Points, in no order, along strands that fork, close into loops and pass close to each other.
Points whose rows are less than 142 apart are linked; no others are.
Zevi: [-13  16 -17  16 -19  -4  -2  15  18  23 -18   3 -41 -28 -38 -16  -6   3
  36  52 -26 -34 -17 -22 -21   1 -20  -7  11  25 -31  13   3  -1  17  12
  15 -26  12  10  38  26 -22 -15  31   9 -18 -21  -5   9   8 -22 -29  -3
  13  12 -14   3  38 -34 -12  17  21  10   3]
detav: [ -3  12  -4  -5  18  41  10 -29  14 -19 -27  13  33  21  15   0  -4 -26
  16 -56   7  25  -4  23  40  -4  27   1  -8 -25 -15  -5 -63 -12 -41 -11
  -8 -21  -2  -5 -63 -36  32  15 -23 -24  -4   8  -8 -40   2  -2  24   4
 -12   7   5 -36 -41   7   1 -23  -3 -12 -18]
sosu: [ 11 -35 -39  50  19  -5 -35 -10  -8 -44 -14   5  15   0   1  10  -3  22
 -25   1   4  14   4 -33   8  15 -12  19 -35  -3  29  26  17   4  28  27
  13  17 -31   8  49   0  53  41 -25  -8  33 -27 -15 -11 -33  35  33  46
   7   1   9  -7 -24  28  24  29  11  29  29]
desa: [  6  16  20 -35   1 -51  -2   4 -16  20  54   9  -5   6   8 -26   6   3
  13  37 -11 -34   6 -21  21   4  14   1  11 -51   2   2  11  -7 -11  -4
  18   5 -29  -5  -8  29 -35 -28   3 -10 -37   2  26 -28  -6   1 -29 -36
  -1 -15  -9  46   6  -8 -51   6 -17 -22 -33]
nupu: [ 10  22  35 -52  25 -14  15 -29 -42 -10   4 -31   6  -1  46 -43  -7  18
 -36 -13 -18   2 -11 -10  -3  24 -41  22  12 -26 -10  13  26 -32  -3 -20
 -12  19 -13 -41 -42 -36 -25  -9 -19  -5  -3  43  -1  17  50  26   1 -38
   1   0 -14  40   3   7 -11  -8 -14   0 -12]
mafib: [-16  37  16 -24 -44  -4  34   9   1  32   4 -24 -10 -10  13   0   8 -21
 -10  20  -9  -4  29  25 -63 -30 -32   4  27  31 -40 -38  27   9  15  -9
 -24   8  32   9  -4 -16 -62 -22  22  13  -1  -8  -2  55  36 -68 -44 -28
  -2   9  -5   0  29 -42  31  -6  10 -15   8]
dosi: [ 28 -15   8 -25  -7 -41 -12  12  10 -15  73  27 -39 -19 -30  45  10   0
  18 -11  46 -28 -49  -1  23  -4  39  11   1 -12  42  26   0  -6 -22  19
  14 -11 -17   8  51  48   1  19  10   0  -8  -3   5 -34 -39  30  -2  15
  26 -27  47  37   7  30 -37   0 -27   6 -12]
sarul: [  9   1  16  -8 -21  14  36  11  29  26  11   6  28  23  -5  48  26 -34
 -31  -4  33  25  47  57 -29 -42  20 -11  13  37 -12 -43   8  37   6 -30
  -7  -1  36  23 -16  -5 -19 -12  20  -3   3  -2  26  35 -17 -42 -13   0
 -39 -19  -1 -20 -26 -20  22   8 -17 -28   3]
vurok: [-11  -9 -26  55   3  36 -29  15   7 -19 -72 -16  -8 -32 -18   2 -21  26
  13   1 -21  19  -2 -32 -24  35 -32   2 -11  26  11  14  15  20  50  13
  -1  23   1   5  33 -17  33  11   6  15   7 -20 -17  28  19   9  29  47
  15  35  -6 -16  13   5  49 -11  22  26  38]
dero: [  1  34  18 -45   2 -27  -9  17 -10 -16  10  -5 -37 -42  -8 -16 -17  24
  19   7   8 -21 -43 -17   6  30   9  -8  32 -30   8  32  15  -4  -4  -4
   3  -2 -21 -14   1  34 -23 -10  12  25 -40  19   0   2  14  26 -20 -27
  25   0   2  51  25   3 -27 -23   7  -2 -22]
Fuz: [-15  27   8   7 -49  14  27   0   5   7  -4 -27  -2 -10  27   6   9 -27
 -24  19 -17  -2  34  22 -84 -39 -38  -3  29  46 -23 -46  39  28  32  -3
 -40   5  44  11  10 -26 -38 -12   7  24  21 -21  -2  75  37 -70 -45 -10
 -24  28  -6 -28  23 -20  70   9   9 -10  17]
loz: [-32 -23 -18  46  -8  64  -5  13  20  14 -66 -12 -12 -13  -2 -18 -18  -3
  16 -13 -51   5  13  19 -40  -5 -29  -8  15  32 -26 -13 -10   5  21  -1
 -20  -6  41   0 -32 -22  20   3  11  16  19 -10  -4  42  46 -43   4  10
   5  37 -18 -36  15  -4  29 -21  26  16  13]
Gofis: [-20  -1   3  33 -42  12  22  13  23   5 -12 -10  35   2  23  19  14 -35
 -44   5 -12  16  51  32 -75 -34 -20  -8  20  49 -15 -47  30  44  20  -2
 -44  -2  52  19   2 -14 -11 -22   0  23  22 -20  12  72  12 -64 -32   0
 -37  31   4 -39   1 -13  81  12   5 -23   4]
bazuz: [ -3   7  16  -3  -1  -6  26 -21  -7  35  -1  -7  63  44  28   4   3 -23
 -53  -6   5  36  39  24  10 -24 -10   7  -5   6 -12 -36 -10   1 -11 -15
   2  28   1   6 -36 -28 -23 -30  -5 -40   0  17  10   9 -12 -14 -15 -17
 -29 -18 -11  -9 -32   6  -2   0  -9 -25   3]
bep: [ -1  -2  12 -25  -6 -33  12  24  24  14  34  24 -27   1 -10 -12  15 -11
  29  23   8 -18   1   9  -2 -12  34  -7  10 -32   0  -2  -4   8  -9 -25
  11 -19   9  13 -13  39 -35 -33   9   5 -51   7  12 -24 -21 -19 -20 -17
  -9 -24 -10  17  25 -18 -41   2 -21 -18 -33]
Tezim: [-14  11 -10  42   6 -14 -21  14  -7   6 -27   6 -37 -21 -42 -54  -6  26
  45  51 -36 -58 -33 -60  32  27 -31 -12 -11  -8  -2  25 -25 -15  19  17
  34  -8 -14  -9  27  13  -3  -3   8  -7  -5 -30   5 -31  -7  32  -9   1
  37  18 -19  -3  20 -24 -21  32  34  14  17]
lum: [  8   0   1  -8  -9 -17  15  18  23   8  35  34 -37   2 -27  23  13  -9
  37  14  28 -12  -9  16   5 -17  36   3  -1  -7   6  -1 -16   9  -9 -13
  12 -32  14  15  23  47 -14 -11  23   6 -36 -11   4 -30 -28  -7  -1   0
   1 -20  13  11  24 -11 -29  11 -17   1 -24]
Zeg: [-12  18  -5  18  -2  -8 -33   9 -44 -12 -22 -19 -19 -19 -16 -44 -12  44
  26  36 -25 -40 -44 -62  41  46 -51  -5  -4 -24   8  35  -5 -23  13  25
  36  25 -40 -24  25  -9  -4  19  -2 -16  15 -27   0 -29  -1  58  -2   5
  43  20 -12  10   4  -6 -18  35  23  23  27]
Denab: [ -2   9 -20  31  -6  -8  -5  10  17   8  -2   8 -44 -28 -52  13  -4   7
  33  44  -3 -33 -15 -24 -17  -2   0  -2   0  34 -11  18  -3   7  30  15
  21 -25  13   9  54  28  -5  -2  37   2 -19 -34  -2  -3 -23   5 -19  17
  18  11   5   1  26 -34  -1  26  20  14   1]
Raden: [-14  18   5 -23  17   5  -7   4 -19  -9 -33 -21 -13 -18  17 -60 -19  27
  40 -10 -46 -22  -4 -21  11  27 -11  -4  12 -47 -12  12 -18 -23 -11 -18
 -10 -25  -8 -24 -60 -30  -3  -5  -1  15 -17  33  -4 -19  51  15   2 -31
  17  37 -31   5  30 -18 -15 -31  20 -10 -41]
Robuz: [ 36 -23   0  -5   3 -32 -21   9  -9 -14  63  20 -14   5 -16  41  16   3
  19  -5  33 -13 -37 -11  37 -11  31   7  -9 -21  43  20  -8 -25 -25  19
  17  -3 -23   9  54  42  24  30  -5 -18  10   1  -3 -56 -40  35   9  24
  30 -34  41  17  -7  31 -39  16 -15  13  -5]
Tebu: [ 32 -22  -8  -3  12 -19 -19 -20  -9 -33  37  11  14   9   0  38   5   1
 -33 -12  33  25  -8  -6  -4   0  11  17   1  14  38  15  35   1   3  33
   8  15 -19   5  42  25  20  23 -15   5  17   3 -11  15 -28  11   9  30
 -12 -31  31  22 -31  34   3   9 -23  12  13]
Mureg: [  9  28  19 -27  -3 -53  18 -13 -31  26  41  -8   2   9   7 -21   9  -6
  -6  51  -1 -33   6 -20  -5  -8 -13  14  14 -23  -9 -17  20 -21  -2   4
  11  23 -29   7  11   9 -42 -24  14 -24 -18  -5  13   0   6 -19 -44 -38
  -5 -17  -6  40  10 -14 -45  19 -10 -12 -21]
zeva: [-11   7   3   9   2  13   6 -20 -27  -6 -40 -24  -6  -3  25 -29 -15  13
 -24   4 -13  11  -5  -9 -15  20 -38  19   8   2  -5   5  24 -17  17   2
   0  12  -2 -19  -8 -22  -5  -7 -13   2  11  15 -15  36  48   1   3   4
   9  17 -12   0  14   3  16  -7   3  19  25]
sed: [-12  -1  -4  11  14  30  -4 -28 -19 -10 -37  -7  36  26  37 -26  -3 -11
 -16 -36 -15  35  11  -1  34  11 -15  -2 -13 -23 -16 -15 -33 -21 -29  -6
 -17  -4 -11 -15 -45 -38  19  11 -40 -25  17   9 -18 -28  15   3  24 -12
 -12  10 -15 -22 -31  16   1  -4  -1   1  10]
neb: [  5   8  -4 -28  15  23   0  -8  -6 -18  -9 -19  -5 -18  14   0 -21  10
   1 -33  18  26 -38   0  29  27  -2   0   2 -25  18  29   2 -21 -17  13
   3  12 -19  -4 -16 -10  15  22 -22  11  -5  19 -21  -4  27  27  27  17
  18   1   8   1 -17  27   6 -36  -6  23   6]
Vin: [-13 -14   7  31 -27 -31  24 -41 -30  28   2 -11  73  55  51 -10   7 -31
 -58  21  -9  38  43   3   0 -26 -22   3 -22  14  -8 -51  14 -12   2  -5
   3  52 -14  11  -1 -31 -18 -34 -24 -40  22   3   8  15 -16  -7 -29 -14
 -24  -8 -19  -5 -17   5  -2  10  -1 -21  23]
muge: [  5 -13  -3   7  -2 -14   5  -9   1  23  30  17   8  23 -16  34  15 -14
  -2  19  17  -1  14  10   1 -22  25  13 -10   1   0 -18   7  -3 -12   1
  18  -7  -3  25  24  24  -5  -6  17 -24   3  -9   4 -17 -27  -5   9  11
  -9 -30   9   4  -3   8 -26  24 -20   2  -8]
Zem: [ 14  10  18 -35  16 -10  15 -17  -7  17  22  -2  48  33  24   9   6 -18
 -29 -31  13  39  11  29  41 -14   5  -5  -7 -17  -3 -15 -26 -17 -33  -9
  -1  20 -10  -5 -43 -22   1  -5 -22 -26  -8  26   8 -14 -16   3   3 -20
 -26 -25  11   2 -43  13 -22 -16 -19 -13  -6]
foz: [ -3   8   1  19   4   0 -11 -23 -22  -6 -29 -20 -11 -12   5 -23 -14  18
 -13  34 -16   6 -21 -27 -12  24 -42  15   1  15   5  14  29 -15  31  19
  13  18 -15 -13  30  -7 -13  -4  -6 -11   4 -11 -21  24  29  15  -4  13
  14   5   0   8   8   4  13  18   9  25  35]
suda: [ 17  -1   2 -17  11 -16  -2 -32 -22 -15  15 -11  25  18  26  -2   4  -3
 -57 -14  25  38  -4  -4   8  10 -12  10   3   4  24   7  35  -8   2  17
   0  33 -14  -1   5   2   0   4 -32  -1  14   8  -8  31   7   1   0   1
 -22 -27   7  20 -28  34   2  -4 -19  10  17]
Dulig: [ 29   6  28 -84  20 -24  -1  -5   4  -2  64   5   4  -4  15  27  -2  -6
 -31 -51  61   7 -31  26  36  -1  16   1  -3  -4  35  22   4  -8 -33  22
 -10  26  -4  -2 -18  13   4  25 -18  21   3  38   7  16   0  12   8 -13
 -14 -40  33  33 -40  46 -38 -38 -33  -6  19]
duv: [-24  10  -3  12 -21  46   1  13  20  30 -50 -17 -26 -21  -2 -26 -15  -9
  29   3 -44 -15   2  24 -37   3 -22 -10  23  19 -49  -9   3   1  24 -13
 -14 -13  42  -2 -30  -5  -9  -7  19  24  -6   2  -5  38  61 -43  -8 -21
  14  31 -25 -15  46 -26   8 -17  23  -1 -13]
Lefus: [ -1  13   0  31   4  -7 -24 -14 -33 -19 -30 -21 -17 -19  -5 -24 -20  41
  -6  30 -17 -15 -37 -50   8  46 -56   5   2   5   5  34  11 -18  27  26
  27  28 -33 -27  42 -20   6   8  -1 -15  16 -25 -14  12  17  34  -2  10
  33  15  -3  15  -6   0   1  30  21  31  37]
fol: [ -8  17  18 -42  19   6  18 -11   5  11 -16  -7   4  -5  18 -42  -6  -1
  20 -21 -27  -1   3   8  14   7   4  -8   4 -48 -19   2 -25 -14 -23 -28
 -13 -22   2 -21 -75 -25 -13 -15  -1  -4 -28  33  14 -14  29 -11  -3 -43
  -9   8 -15  13   3 -19 -18 -22   2 -31 -46]
losa: [-30 -24  -5  44 -23 -32  18 -37 -44  12 -16  -9  82  56  74 -48   7 -12
 -71  13 -41  36  35  -7   0  -6 -43  11 -31   8 -20 -65  -5 -13   4  -7
 -10  47 -17 -21 -19 -52 -22 -36 -46 -44  38   6  -4  17  -7  12 -18 -31
 -20  10 -16 -23  -6  13  13  17   8 -11  23]
Rodu: [-15 -24 -27  33   2  29  -4  34  44  19 -33  29 -26   3 -33 -25  -1  -1
  72  14 -32 -40   8 -14  16 -19  20 -23 -24   2 -14   1 -36   2   4  -3
   4 -39  34  18   6  11  12  -5  18  15 -12 -19   0 -34  -6 -13  22  11
  24  24 -26 -34  34 -30 -22  -1  26  10  -7]
Romov: [-18 -38 -11  49  -2  43  16   2  34  13 -29  17  54  23   1  20   3 -23
 -39 -29 -15  34  58  42 -31 -21  12 -25   0  30 -13 -48 -23  41   5 -26
 -25 -14  36   9 -35 -15  25 -14  -3  -9  32   0  16  28 -17 -34  -3   1
 -47   8  -4 -57 -22  -1  57   7   0 -17   0]
pim: [-14 -39 -26  41   4  66  -1  17  44   0 -49  21  19  15 -11  28  13 -16
   0 -34 -10  25  41  37 -36 -15  31 -16  -8  32 -16 -18 -26  37  14 -23
 -29 -30  44   4 -33 -18  50  17  12   2  29 -11  16  19   2 -33  20  23
 -28  17  -6 -64  -6  -5  49  -1   8  -8  -8]
Rodes: [ -5 -43 -31  46  10  22   1  25  47  20   5  38 -30  18 -42  16  19  -4
  55  18 -17 -34  24   1  -7 -32  33  -9 -23  33 -16 -19 -33  15   1  -6
  10 -50  35  21  25  27  10  -8  31  13   2 -27   0 -43 -33 -12  19  26
   7  -5  -8 -27  32 -35 -17  25  23  14  -8]
rekap: [ 15  -5 -27  33   7  -5 -11   5  20  -3  11  17 -43 -14 -65  46   8  13
  28  27  14 -28 -14 -15 -12  -7   8   8 -17  34  -2  21  -8  19  25  14
  34 -28   0  13  66  24  19  11  32  -3  -4 -42   0 -19 -42  25   1  43
  18  -3  17   4  13 -18   9  33  15   9   4]
Beki: [ -9  38  13 -36 -18   7 -14  34  24  -6 -10  -9 -53 -54 -27 -19 -28  19
  48  10  -1 -16 -32   8 -18  28  12 -24  31 -24 -12  24   5  21   2 -24
  -3 -22   8   0  -4  39 -16 -23  12  44 -61  18  -5   2  14  -3 -16 -16
  17   9  -6  16  48 -24 -12 -40  15 -12 -30]
Bodus: [ 26 -17   8  -7  -6  11  13  28  37  -1  39  42 -43   5 -34  69  17  -7
  32 -19  41  -5   1  30 -12 -22  61   0   0  16   1 -11 -13  23 -21 -34
   8 -53  34  13  18  40   9 -10  26  21 -20  -3  10 -29 -28  -2  20  10
  -4 -34  19  -7  32 -21 -17  -5 -21  -4 -28]
Gitem: [-14  19  -3 -11   9  35  -7  14 -14 -11 -60 -20 -25 -23   7 -38 -34  21
  55 -11 -28 -11 -26 -13  28  31  -4 -16   3 -46 -14  27 -18 -28 -13 -13
 -10  -7  -2 -13 -40 -34  17   9  -1  15 -11  13 -13 -23  38  21  17  -1
  37  38 -25  -6  10  -9  -2 -40  25   7 -10]
bada: [ 16  32  34 -82  32 -33 -17  -9 -39  -7  40 -25  13 -11  44 -27  -9  13
 -14 -19  -4 -10 -24 -11  34  19 -12   2  19 -45  21  20   7 -24 -33  -6
 -12  24 -33 -37 -50 -21 -18   3 -24  12  -4  43   7 -11  34  36   0 -48
   3 -11  -5  53 -17  11 -34 -34 -24 -18 -35]
bizup: [-10  15  18 -35   5  14  27  13  20  27 -10  -3   6   1   1 -23   1 -18
  16 -18 -15   3  18  32  12  -5  12 -17   9 -20 -28 -18 -31   2 -18 -32
 -10 -27  25   4 -57  -4 -19 -15   9  -9 -28  18  12 -10   9 -32 -13 -38
 -18  -1 -16  -8   1 -28 -21 -11  -2 -22 -39]
duvad: [ 15  10  17 -72  16  -4  -1  -9   6 -30  27  -6  -3 -19  14  21 -13  -4
 -20 -52  59  22 -51  11  26  11  23  -3   9  -2  36  37  -6  -6 -22  24
 -10  14  -6  -4 -22  -3  15  28 -28  26   7  32  -5  14   2  17  21  -3
  -8 -15  26  17 -31  43  -6 -49 -25   6  15]
Lud: [-26  11  -6   8   1  -8 -21  29  -6   0 -20   9 -37 -22 -21 -65 -15  31
  64  39 -38 -49 -17 -56  39  35  -5 -17  -5 -39   5  26 -18  -2   3  -3
  16 -20  -7 -14 -10  18  -4 -10   2  11 -27  -3  -7 -50   8  21  -7  -3
  40  33 -31   3  32 -26 -24  -1  40   4 -12]
nurel: [-34 -33  -5  55 -26  26  29   2  24  25 -17  11  65  19  27  12  10 -32
 -55 -15 -29  40  73  31 -54 -27   2 -13   3  43 -21 -63  -3  39  15 -23
 -38  -5  40  17 -27 -30  -3 -29  -3  -1  35 -10  21  46 -13 -52 -24   3
 -47  25 -12 -47  -6 -11  66  15   7 -36   2]
Gifiz: [-10  11  21 -21  14  -1  21 -31 -37   0 -23 -34   0  -4  39 -38  -8  14
 -22  -7 -35   8   0   6 -16   9 -40  25  22  -9 -20  -2  22 -23   9 -18
 -13  11   2 -36 -43 -35 -22 -10  -8 -12  -1  26 -12  25  53   4   7 -31
  -3  13 -15  12  17 -11  -9 -12 -11  -3   4]
zevil: [-17 -16 -30  46   3  49 -14   9  18  -1 -68 -15 -11 -10  -6   4 -19  15
  17  -7 -26   9   9  -5 -29  13 -16  -9  -7  28 -11   8  10  17  33   8
 -13   1  16   6   0 -19  31   7   2  21  14 -20  -9  24  34 -15  24  30
   3  33 -11 -29   7  -4  42 -15  15  20  18]
nas: [  9  20  16 -44  24   8   3 -10   2 -12  17  11  42  21  32  -2  -2 -27
  20 -47   8  18 -12  21  67  -4  25  -5  -9 -47  -1  -2 -61 -20 -63  -5
 -18   3 -17 -18 -63 -27  18   6 -21 -16 -15  27   5 -45 -12  18  16 -19
 -10  -2  13  -3 -49   1 -14 -26 -10 -16 -38]
fal: [-32 -22  -6  42  10   2   3 -35 -28   7 -47  -5  47  45  49 -42   4   1
 -40   1 -49  25  28 -14  10   7 -34   7 -29  -8 -16 -30  -5 -17  -9  -6
  -6  15 -12 -21 -31 -41  -7 -13 -46 -33  31  -3 -19  -7  14   5  15 -18
  -8  10 -19 -25 -11  11  11  14  -8   4  23]
Moti: [ 24 -19  16  -4   4 -58 -39  -1 -39   2  83   9  15  20   4  13  20   0
   9   8  20 -31 -25 -16  57  -5  22   1  -8 -19  29  15  -1 -37 -26  34
  17  20 -39  -5  39  48   7  28  -1 -25  21  -4   6 -57 -36  32  -2   7
  14 -32  42  22 -31  35 -48  32 -23  19  -5]
zitik: [-22  -9 -22  16  -1   2 -11  35  29   6 -15  23 -32  -9 -31 -41  -6  14
  78  38 -27 -37  -3 -28  31   0  29 -17 -14 -16  -5  11 -33  -2   0 -12
   6 -41  18   1  -5  28  -4 -17   5   4 -28 -11   1 -54 -14   4   0   4
  26  20 -17 -16  47 -29 -32  -9  21   3 -17]
divu: [  0 -27 -27  26   2  -1   8 -24   0  14   8   7  22  29  -4  33  12 -17
 -19  12  11  15  42  10 -11 -20  13   4 -19  14  -1 -19   9   8   7  -2
   9   0   1  19  23   5   6  -2   7 -18  13  -5  -8  -1 -28 -15  10  15
 -30 -17   4 -15 -10   4   6  25 -14   5   7]
Tof: [-15  11 -22  17   3  51 -10  27  -2 -19 -64 -14 -19 -22   1 -27 -29  23
  60 -20  -5  -7 -26 -16  31  28   9 -10  -6 -42  -5  12 -34 -16 -19   1
   4   8  -2   6 -22 -40  43  21  -8  20  -2   5 -17 -26  18  29  37  24
  39  47 -20 -32 -13   3   4 -43  31  14   4]
lam: [-14  21   1 -12 -18   7   3  23  18  21 -21  -4 -36 -25 -22 -18  -8  -2
  26  26 -17 -20  -8   4 -21   2  -2  -6  16   8 -22   7  15   5  17  -7
  -5 -23  20   8  -1  27 -27 -20  24  23 -35   0  -3  13  28 -32 -24 -18
   9   8 -15   9  43 -24  -7  -4  20   3 -22]
Mivof: [ 21 -16   5 -10   2  25  24  24  38   7  23  26 -23  21 -25  66  36 -17
  14 -28  46   6  15  55 -21 -30  55 -12  -4  27  -5 -20 -16  32 -13 -34
  -2 -46  38   9   3  26  17   0  25   8  -3   5  15  -9 -26  -9  29  17
 -14 -31  13 -26   4  -9  14   4 -26  -3 -16]
zalan: [  5 -16  -5  20 -19   4  27  -8  19  12  18  11  31  27  -6  46  18 -39
 -39  12  22  24  55  28 -46 -38  15   3 -14  45   1 -41  25  30   8 -17
  -9  -3  13  19  24   3  -1 -12  11  -1  13  -8  14  28 -32 -30  -6  17
 -45 -12  -2 -18 -12  -6  49  30 -14 -17   0]
Bas: [ -3   5  -3 -19  15 -10 -10  -2 -29 -10   6  -8  -5  -5   9 -17  -8  13
  10   2   8   4 -28 -22  44  23  -4   5   0 -37  12  27   4 -26 -21  13
  11   1 -28  -8   4   2  -1  22 -13  -3  10  11 -10 -33  13  26  16   4
  20   2   1  12 -17  17 -20   3  -7  22  -1]
vakeb: [ -2  -9 -29  14  13  36  -5  23  11 -11 -28   4 -18   1 -20   8  -6   6
  49  -9  13   3 -12  -3  36  10  29  -7 -21 -21   6  19 -30  -7 -11  -2
   5 -20   2  17  -3  -7  29  28   8   3  -3  -8 -16 -41  -4  25  34  32
  33  20  -3 -28  -3   2  -2 -18   9  23   0]
gegu: [-18  -7  20  -3 -18  30  32  10  28  45  -4  -7  20  18   8  13  10 -33
  -9  -6  -6  11  44  45 -36 -36   3 -15  25  19 -40 -46  -9  26   4 -27
 -19 -15  45  22 -41 -16 -29 -16  29  -6   1   4  21  32   2 -63 -18 -12
 -30   2  -8 -35  -6 -30  15   2  -5 -27  -5]
fugov: [ 11  -2   3  -8   6 -32 -34  -5 -49 -10  38  -3   8  -1  12 -26   1  15
  13  13   2 -30 -42 -32  59  22 -16   7  -1 -42  25  33  10 -33 -22  31
  21  11 -42 -11  13  30   0  28  -7 -21   8   5   6 -47  -1  32  -4  -6
  22  -7   9  26 -18  25 -39  29 -19  15   0]
vakip: [ 23 -44 -36  51  31 -18 -32 -14  -7 -36  30  21  14  20 -22  39  15   8
 -27  -1   7   9  23 -25   4  -8  13  21 -39   7  32  18  14   6  24  26
  18   7 -32   3  72  20  53  45 -21 -24  32 -31 -14 -31 -65  40  36  55
   3 -16  20  -2 -21  25  17  39  10  16  18]
tefu: [  6 -30 -20  16   6  55   6  19  34 -14  -8  29  -4   8 -27  56  16 -16
  13 -32  31  25  22  42 -22 -14  50 -17  -7  26  -9  -5  -6  38  -4 -24
 -12 -43  37   3  -6   0  42  17  26  13   9  -2  10  -5 -21  -7  41  33
  -6  -7   6 -42  -7  -8  33   0  -9  -2 -11]
kun: [ 29 -36 -32  57  30 -14 -26 -12   7 -10  39  25 -22   2 -62  65  15  13
   9   3  10 -17  10 -15 -10 -13  29  26 -36  28  13  25 -10   7  21  13
  29 -20 -17  -1  75  20  39  42  14 -18  18 -40  -6 -34 -62  37  25  50
  18 -17  24  -3   1 -13  14  47  27   8   6]
Gakeg: [ 14  52  19 -44 -23 -31 -11  11   2  -7  17 -17 -50 -57 -31  10 -17  26
  11  19  24 -17 -60  -6 -26  26   1   9  34  10  -1  36  22  10  13  12
  14   4 -20  -9  43  37 -30  -7  26  28 -36   9  -7  22   4  13 -28 -28
  18  -4  12  56  22   8 -12 -16  -3  -8   3]
sal: [ 14   5  11  -2 -17 -35   5 -43 -28 -34  17 -12  27   1  30  -5   6  -7
 -86   4  22  27  13  -5 -30  -8 -25  26  -1  26  41 -10  54   3  15  26
   1  53 -23  -1  25 -12 -18 -12 -34   7  18  -2  -1  66   2 -10 -21  -5
 -33 -30  10  36 -10  36   9  14 -20  -2  35]
zapu: [ 13  17  14   5 -32 -41  23 -33 -42 -48  19 -14  24  20  35 -14  24  -2
 -91  20  19  19  41 -10 -55 -26 -41  24   9  28  30 -27  55   4  16  26
 -13  61 -27   0  35 -27 -30 -32 -35   5  25 -13  -5  76   9 -16 -41 -12
 -32 -13  16  34   6  20  40  14 -11 -10  28]
tis: [ 43  -7  12 -42  -1 -25 -21 -16   2 -33  58   6  -8 -17 -15  52   0   8
 -33 -23  58   3 -40   0  -5   4  15  11   9  26  49  27  35   6   4  35
   4  21 -22  10  41  29   6  34   3  24   7   2  -4  30 -25   7   5  16
 -11 -36  31  37 -31  51  -4 -11 -22   5  25]
bedi: [ 22  28   8 -41  -8  -6  -8  10  14 -13  17  -1 -29 -45 -35  47  -4  17
  -8  -4  54 -11 -57   9 -13  17  11   9  19  25  16  36  26  15  -3  14
  13   3 -11  11  35  37  -6  17  19  25 -20   3  -6  24  -7  13  -8   2
  10 -11  25  35   3  32   5 -19 -12   9  16]
kipe: [ 26  13  39 -82  16 -51 -18  -1 -27   3  70  -5  15   9  33  -7   5  -2
 -15 -33  23 -16 -29  -3  57   4  10  -2   0 -31  31  26  -1 -25 -47  27
 -15  35 -26 -12 -18   7  -4  17 -16   6  -1  34  12 -18   2  31  -1 -33
  -5 -30  20  45 -43  37 -49 -24 -26  -9 -13]
bere: [  4 -17 -28  48  15  15 -28  10  -7 -43 -47  -6  -5 -21  -6   8 -16  39
 -11 -14   4  22  -1 -34   4  31 -16   4 -23  -1  30  28  14   9  35  20
  10  32 -22   2  40 -12  43  28 -19   7  24 -23 -17   2 -11  35  34  49
  14  17  -2 -14  -9  18  40  -6  13  27  34]
lef: [-19  14  31 -17 -13  -1  47   6  21  57  -2 -10  38  20  13 -14   5 -30
 -12 -10 -23  10  46  46 -16 -29  -4 -14  27  -1 -45 -47 -27  14   4 -37
 -19  -7  29  15 -66 -29 -35 -30  22 -22  -7  20  32  13   6 -54 -31 -37
 -19  -1 -18 -18   0 -44  -6 -12  10 -46 -18]

How many points has the smallest loop of links through each point below? Write - if it is on no loop.
detav -> 8
bere -> 12
bedi -> -
zalan -> -

A fork is a point with three links, a tip a point with one. Leave the first point through the second and follow the links. Name the first fork or tip that comes.
Zevi; Denab -> lam
zeva; foz -> Rodes
lef; bizup -> vakeb
vakeb; Tof -> lum
tefu; pim -> mafib
lam; Beki -> zapu

A tip is a point with one link. Name the tips that can be reached along the links from each point below, in the order of the rows.
suda -> zapu
Tof -> mafib, Mureg, vakeb
Bas -> dosi, Rodes

Name the points in between on the shortest way along the links from the first point to the second, in order.
rekap; Tebu -> Denab Zevi lam Beki dero Gakeg bedi tis
zeva; Rodes -> foz Lefus Zeg Tezim Lud zitik Rodu
Lefus; Dulig -> foz zeva Gifiz nupu bada kipe
mafib; muge -> Fuz Gofis nurel Romov pim tefu Mivof Bodus lum
dosi; zeva -> Robuz Moti fugov Bas neb duvad Dulig kipe bada nupu Gifiz
lum; lef -> muge divu zalan sarul gegu
